A landscape with many valleys, sampled at points; each row gives a point and its height.
From any point a ball rolls to the lowest of the 2 points nearest to it. It stops when none of these is lower. Distance is the straight distance between rows; heights are no part of it.
j630 (h 172): [112 135 152 129 114 135 112 163 115 114 126 138 141 111 139 121 138 125
 128  98 145 115 116 131 138 187]
j759 (h 561): [127 141  68 153 111  88 101 153 116  43 123 135 130 100 127 138 124 150
 135 144 129 127 138 169 117 128]
j844 (h 193): [109 101 152 125 115 137 127 137 101 187 131 140 164 129 162 131 171 126
  93 140 162 104 130 114  77 156]
j690 (h 514): [144 136  93 175 125 131 171 146 136 105 123  77 149 134 122 143 137 135
 107 119 139 128 179 171  88 175]
j592 (h 312): [145 138  82  78  94 141 120 128 104 172 137 137 113 110 162  92 110 165
  88 110 158 160 135 126 117 110]
j712 (h 189): [110 112 188 120 146 144 151 104 139 196  75  80 188 188 112 100 100 147
 178 115  64 149 126 166 142 117]
j96 (h 515): [156  71  39 174 125 122 117 128  98  73 156 181 176 118  95 195 155  99
  97 165 144 131  96 127 110 145]
j141 (h 425): [145 120  55 139 109 107 172 127 124 106 118 106 117 137 121 149 119 119
 105 166 109 107 145  95 108  50]
j549 (h 343): [115 121 135 159 151 121 136 123 114 141 150 143 135  92 118 156 181  81
 147 181 137  55 107 105  95  76]
j651 (h 529): [141 138 166 175 168 143 165 139 149 127 131  64 155 127 103 188 153  71
 138 141 117  87 138 150  86 148]
j789 (h 296): [109 158 163 117 128  90 108 130 156  92 111 113  66 141 134 153  93 129
 114 118 103 150 125 104 191 112]
j723 (h 386): [ 89 169 114  80 123  91 158 141 125 130 110  98  91 120 166 125  98 147
  83 165 100 141 161 137 139  99]
j476 (h 253): [ 86 137 200  93 114 144 142 129 142 153 113 110  95 195 152 108 120 120
 119 134 102 114 123  73 154 106]
j879 (h 535): [187 114  75 119 111 146 133 142 124  91 173 127 139 123 105 163 138 102
 106 120 152 147 106 140 107 183]
j52 (h 289): [ 92 114 212  82 112 139 113 122 117 178 140 146 120 201 153  87 176 126
 112 143 117 118 144  94 132 109]
j160 (h 388): [107 163  87 121 150  93 167 116 151 101 129 104  73 114 132 134  98 122
 116 186  90 101 146  91 137  35]
j446 (h 279): [153 106 164 150 142 127 104 120 127 148 115 147 190 112 106 151 134 149
 189  91 124 172 130 204 108 182]
j808 (h 620): [127  64  84 182  85  68 115  82 101 124  78 182 172 144 144 109  90 168
 131 169 140 138 113 148 102 137]
j985 (h 503): [145  57  80 148 136 133 102 122 116  91 132 187 153 138 107 153 168  86
 122 165 183 148  73  81 117 150]
j334 (h 562): [148  78 163 191 144 140 127  90 136 170  77 131 129 177  78 140 164 121
 186 106 130 202 150 137 123 140]
j380 (h 357): [ 79 146 172 143 141 105 156 137 124 126 141 128 128 112 134 163 170  72
 139 197 112  41  96 111 107 127]
j741 (h 417): [151 114 102 133 123 115 125 137 122 145 133 123 181  98 149 161 133 148
 130 143 131 102 137 157  51 110]
j25 (h 245): [ 87 143  62 146 131 114 123 129 110 123 121 141 108  97 157 104 105 161
  34 119 152 102 140  74 155  83]
j522 (h 175): [ 64 123  87 138 125  96  75 142 103  75 130 180 103 111 158 124 122 179
  72 140 139 137 126 100 176 161]
j166 (h 584): [131 165 125 158 142 139 155 146 126 133 108  70 127 105 104 123 124 131
 147  86 109 125 162 165 135 107]
j843 (h 269): [136 175 151  93 143 146 180 156 137 122 154  92 113 127 114 163 115 108
 163 131  67 107 119 152 134 132]
j907 (h 588): [126  97 137 138 128 126 119 100 145 122  65 143 146 154 142  35 103 164
 174 121 156 184 148 143 152 167]
j431 (h 355): [125 161 118  73 173 158 161 150 161  99 139 123  88 106 142  86 101 141
 156 132 122 148 127  95 152 135]
j188 (h 576): [183 116  88 102 122 161 154 135 141 146 145  96 125 132 130 133 121 116
 134 133 134 124 112  87  82  80]
j192 (h 419): [120  98 135 157  54 110  71 107  75 160 123 174  90 158 133 134 166 131
  99 116 169 148 135 131 127 122]
j146 (h 558): [106 145 126  93 150  97  79 113 154 116 142 157 127  89 164  86  81 175
  93 106 153 117 105 104 164 103]
j263 (h 332): [118 186 109 119 178 135 153 128 176  70 169 132  52  94 130 107 119 122
 124 135 129 107 129  70 175 152]
j61 (h 591): [149 155  92 167 137 149 143 137 103 137 140  92 108 111  52 135 162 112
 118  43 119 141 158 158 157 115]
j455 (h 525): [179  93  55 156 128 128 107 122 121  87 177 146 179 122 102 195 131  89
  75 153 169 132 107 141  73 194]
j565 (h 432): [104 164  90  83  99  77 113 129 104 128 141 134  89 103 163 151  94 168
  44 135 113 159 144 153 166 122]
j26 (h 335): [106 114 143 116 102  75  87 102 143 111 106 139  85 166 140 137  98 136
  84 140 120 133 117  68 183  79]
j178 (h 313): [140 166 145 122 156 130 157 143 159 103 152  97 132 101 119 157 126 118
 203 161  81  91 126 173  91 111]
j452 (h 210): [ 64 162  92 154 143  88 102 142 122  83 136 139  91  89 167 120 112 168
  45 121 137  91 131  94 165 133]
j876 (h 418): [121  95  86 131 100 119 167 118 114 160  82 118 142 148 148 127 110 136
 107 168 118 121 134  77 104  60]
j847 (h 198): [ 92 135 214  89 146 133 146 146 121 147 121 139 164 152 118 131 128 135
 170 102  63 137 113 151 167 173]
j294 (h 195): [119 118 171  88 103 155 158 123 137 190  97  94 135 188 162  98 105 141
 133 134 110 141 127 113 117 126]
j426 (h 486): [165  70 107 125 112 125 105 114 137 107 125 175 141 146 118 143 146 124
 163 151 154 165 100 101  99 137]
j635 (h 201): [ 98 122 137 135  95 102  64 140 115  88 116 160 135 130 148 100 107 156
 108 112 143 109 111 109 166 173]
j291 (h 522): [142 125 113 174 146 126 177 144 156  91 153  67 136 141  97 167 157  82
 101 149 145  84 166 138  80 161]
j657 (h 581): [125 160  80 103 163 105 101 117 141 100 171 181 130  48 142 113  84 169
 115 124 128  90 105 115 150  82]
j93 (h 547): [200 120  83 115 157 176 179 141 146 130 183  99 145 126  85 150 141 111
 122  89 138 167 145 158 110 177]
j949 (h 602): [144  75 114 150 109 100 121  90 148 119  70 153 167 156 147  70  96 162
 171 157 164 164 128 142  96 158]
j345 (h 574): [152  84 146 172 125 127 129  77 137 167  61 123 140 167 107  81 112 151
 195 105 135 202 151 160 136 134]
j340 (h 436): [118  67 136 148  98 114  80 105  93 146 120 191 121 159 121 123 190 120
 120 139 163 133 134  94 125  87]
j445 (h 326): [121 176 124  63 126 134 177 157 127 146 143  75 111 125 153 137 101 143
 125 147  79 139 148 178 120 109]
j885 (h 233): [125 158 186  77 115 123 122 147 124 131 134 127 133 127 119 153  80 133
 151  87  72 136  98 142 190 153]
j862 (h 560): [210 129  76 103 134 177 178 139 159 125 167  73 113 139  99 132 125 112
 139 107 131 152 138 128 103 111]
j939 (h 504): [147 137  43 138  95 127 161 142 123  96 135 104 139 124 136 110 112 152
  90 124 154 137 152 157  99 174]
j77 (h 551): [119 155  97 148 142 112 114 156 119  52 171 141 114  75 111 130 162 110
 135 146 141  80 129 157 121 150]
j814 (h 329): [141 114 168 147 118 130 133 113 114 196  99 114 181 134 140 132 114 163
 155  94 119 159 147 197  95 165]
j497 (h 537): [116 114 202 184 200 143 145 124 144 164 104  80 169 144  84 190 160  61
 155 141 118 123 128 140 110 144]
j341 (h 543): [152 132  87 108 153 142 142 161 129  81 185 135 143  89 118 127 164 102
 117 138 160 107 110 143 108 185]
j283 (h 86): [117 127 164  97 150 173 184 137 150 196 100  72 153 181 141 144 104 140
 163 135  68 158 125 151 113 137]
j469 (h 308): [110 129 107 138 141 136 148 133  98 156 159 163 116  88 131 143 159 115
 107 148 122  74 136  94 124  49]
j108 (h 302): [113 175 136 139 145 144 142 112 163 121 151 128  80  93 127 109 137  94
 164 160 127  56 115  66 131 110]
j179 (h 549): [134  86 195 171 168 156 130 110 153 175  94 103 149 174 104 182 154 100
 167 141 114 171 153 139  91 142]
j111 (h 389): [152 146 108 151 101 139  91 147  91 113 169 119 108 103  99 159 182  96
 102  86 169 133 140 194 117 128]
j798 (h 354): [159 148  90 157 111 146  97 131 131  79 121 114  80 128  92 133 106 116
 122  64 141 162 126 120 177 118]
j396 (h 596): [164 157 134 163 137 155 126 137 124 110 154 102  99  99  70 148 157  71
 150  81 137 108 122 141 148 111]
j189 (h 403): [143 125 117 177  54 136  78 125  75 136 134 137 107 133 120 161 151 114
  90  84 166 144 117 169 126 172]
j414 (h 371): [136 165  95 155 108 119  82 146 109  63 166 118  75 111  93 155 136 121
 104  84 134 144 149 179 170 124]
j88 (h 327): [ 88 120 218 117 151 127 134 129 150 131 133 132 149 154 133 150 157  93
 183 191  97  60  91 127  99 122]
j730 (h 363): [143 149 108 128 147 124 144 139 140 123 177 113 148  73 134 147 146 127
 161 165 111  64 137 169  63 100]
j127 (h 281): [ 98 137 176 129 138 155 138 130 150 133 119 115  66 153 132 103 148  93
 138 144 138  91 124  38 142 100]
j42 (h 244): [123  74 111 121 102 133 127 128  79 172 146 192 159 135 144 138 165 126
  80 141 162 123 105  95 117 155]
j448 (h 234): [ 95 164 192  95 168 152 173 148 123 157 137 116 132 135  94 167 132 114
 182 114  40 117 101 160 156 137]
j704 (h 60): [188 113 123 120 120 144 162 123 142 149 117 104 145 151 127 171 105 126
 149 118 113 179 125 147  97 170]
j752 (h 368): [ 95 161 181 148 101 133 128 134 114 169  83  78 112 143 136 114 106 130
 102  76 120 115 153 127 160 107]
j49 (h 381): [150 115 127 134  94 124 127 122 118 176 101 107 170 125 167 119 108 163
 132 123 149 130 137 166  68 138]
j747 (h 232): [157 114 169 162 164 134  89 137 134 121 131 135 213  82 105 159 146 110
 167  98 153 111 107 190  95 181]
j568 (h 305): [112 152  60 147 156 137 103 135 123  88 168 161  78  81 124  97 157 134
  95 122 172 110 144 101 127  86]
j644 (h 530): [107 103 125  85 137  79  79  71 164 118 111 160 150 127 155  67  74 166
  65 138 140 140 111  96 184  92]
j950 (h 598): [144 142 100  93 129  98  96 141 134  72 157 166 131  83 126 144  90 141
 158 141 109 102  89 118 141 104]
j125 (h 322): [107 112 228 102 130 170 115 126 112 201 146 125 139 170 140  97 190 113
 133 116 138 130 141 143 123 131]
j415 (h 290): [123 106 237 112 163 143 111 114 166 131 133 129 173 187 112 126 158 105
 207 156  87 100 109 151 110 115]
j401 (h 200): [182  92 163 122 134 127 114 103 152 159 130 147 173 141 133 185 107 134
 175 141 118 176 126 171  72 176]
j806 (h 502): [141 102 141 101 106  95  70  62 157 110  95 154 124 176 141  39  81 144
 101 133 144 163 126  91 184 120]
j517 (h 341): [103 166 135 107 147 114 144 108 156 127 147 139  77 117 140 138 106 121
 149 180  86  80 110  69 142  59]
j109 (h 264): [120 155 138 104 120 115 147 149 126 105 101 120 106 131 127 137  96 140
 137 112  93 172 138 142 182 165]
j913 (h 460): [141  85 127 129 101 111  84 110 126 126 110 170 146 148 132 105 137 144
 155 138 151 135 123 110 107  80]
j773 (h 350): [ 82 143 215 137 123 160 141 142 100 202 111  96 132 152 127 119 156 123
 120  75 110 109 145 134 143 128]
j971 (h 139): [115 110 152 133 103 154 120 138 114 157 113 138 154 139 157  82 147 138
 107  97 174 117 124 103 109 184]
j677 (h 248): [122 119 205 122 143 153 131 118 158 152 104  96 153 183 112 114 119 124
 200 120  84 121 118 136 133  92]
j751 (h 384): [156 148 128  83 189 174 160 145 161 112 140 123 101 114  91 114 115 122
 209 107  91 172 111 112 164 118]
j959 (h 464): [114 148  84 105  92  98 121 113 107 126 100 132  87 107 160  99  65 159
  70 132 146 187 136 165 168 174]
j817 (h 258): [152 138 125  93  91 154 150 130 123 175 108  93 115 141 148 109  91 136
 112 103 136 156 129 118 127 129]
j87 (h 487): [130 148  84 105  98 123 177 139 104 146 113 111 119 117 168  99 101 167
  97 129 137 175 158 175 118 192]
j912 (h 199): [109 119 173 158 151 139  97 157 112 111 117 151 186  91 106 110 160 121
 161  78 153 120 111 171 147 205]
j711 (h 333): [124 151 115 126 137 138  97 141 133  99 142 140  57 115 131 117 142 127
 109 103 158 149 139  97 158 111]
j820 (h 380): [142 112  99 100  79 108 133 110 131 137  90 121 109 156 140 126  80 122
  96 147 121 143 110  68 141  77]
j923 (h 573): [116 158 125 135 125 103 131 149 131  93  99  95 125 103 143 130 118 143
 152 138 116 123 156 170 117 113]
j489 (h 277): [ 94 135  77 163 153 141 122 126 106 136 141 176 114  76 142 100 141 146
  83 116 156  79 144  82 140  59]
j762 (h 282): [130 107  62 110  99 126 138 136  86 146 135 182 140 113 146 132 127 154
  87 130 137 137 122 106 125 113]
j547 (h 483): [144  87 138 109 117 100  63  81 136 109 124 191 151 175 132  54 132 154
 131 135 134 139 133  82 156  85]
j938 (h 319): [ 99 170 136 120 167 153 155 142 140 111 162 137  70  89 131  93 168  87
 132 156 155  94 122  79 155 154]

Call two points neighbours if one is among the 2 nearest of the other. Go from one point of each pair to the other, from neighbour to neighbour, staying as low as possible. Name the highest point that can't be avoided.
j108, j847 => j751
j704, j971 => j446
j971, j522 => j635

Where does a ball stop that starts at each point below?
j146 => j522
j759 => j522
j93 => j522
j808 => j522
j49 => j971
j345 => j847

Two balls start at each pair of points below. Name the first point that both come to, or write none.
j166, j862 => j879
j657, j950 => j913
j798, j959 => none
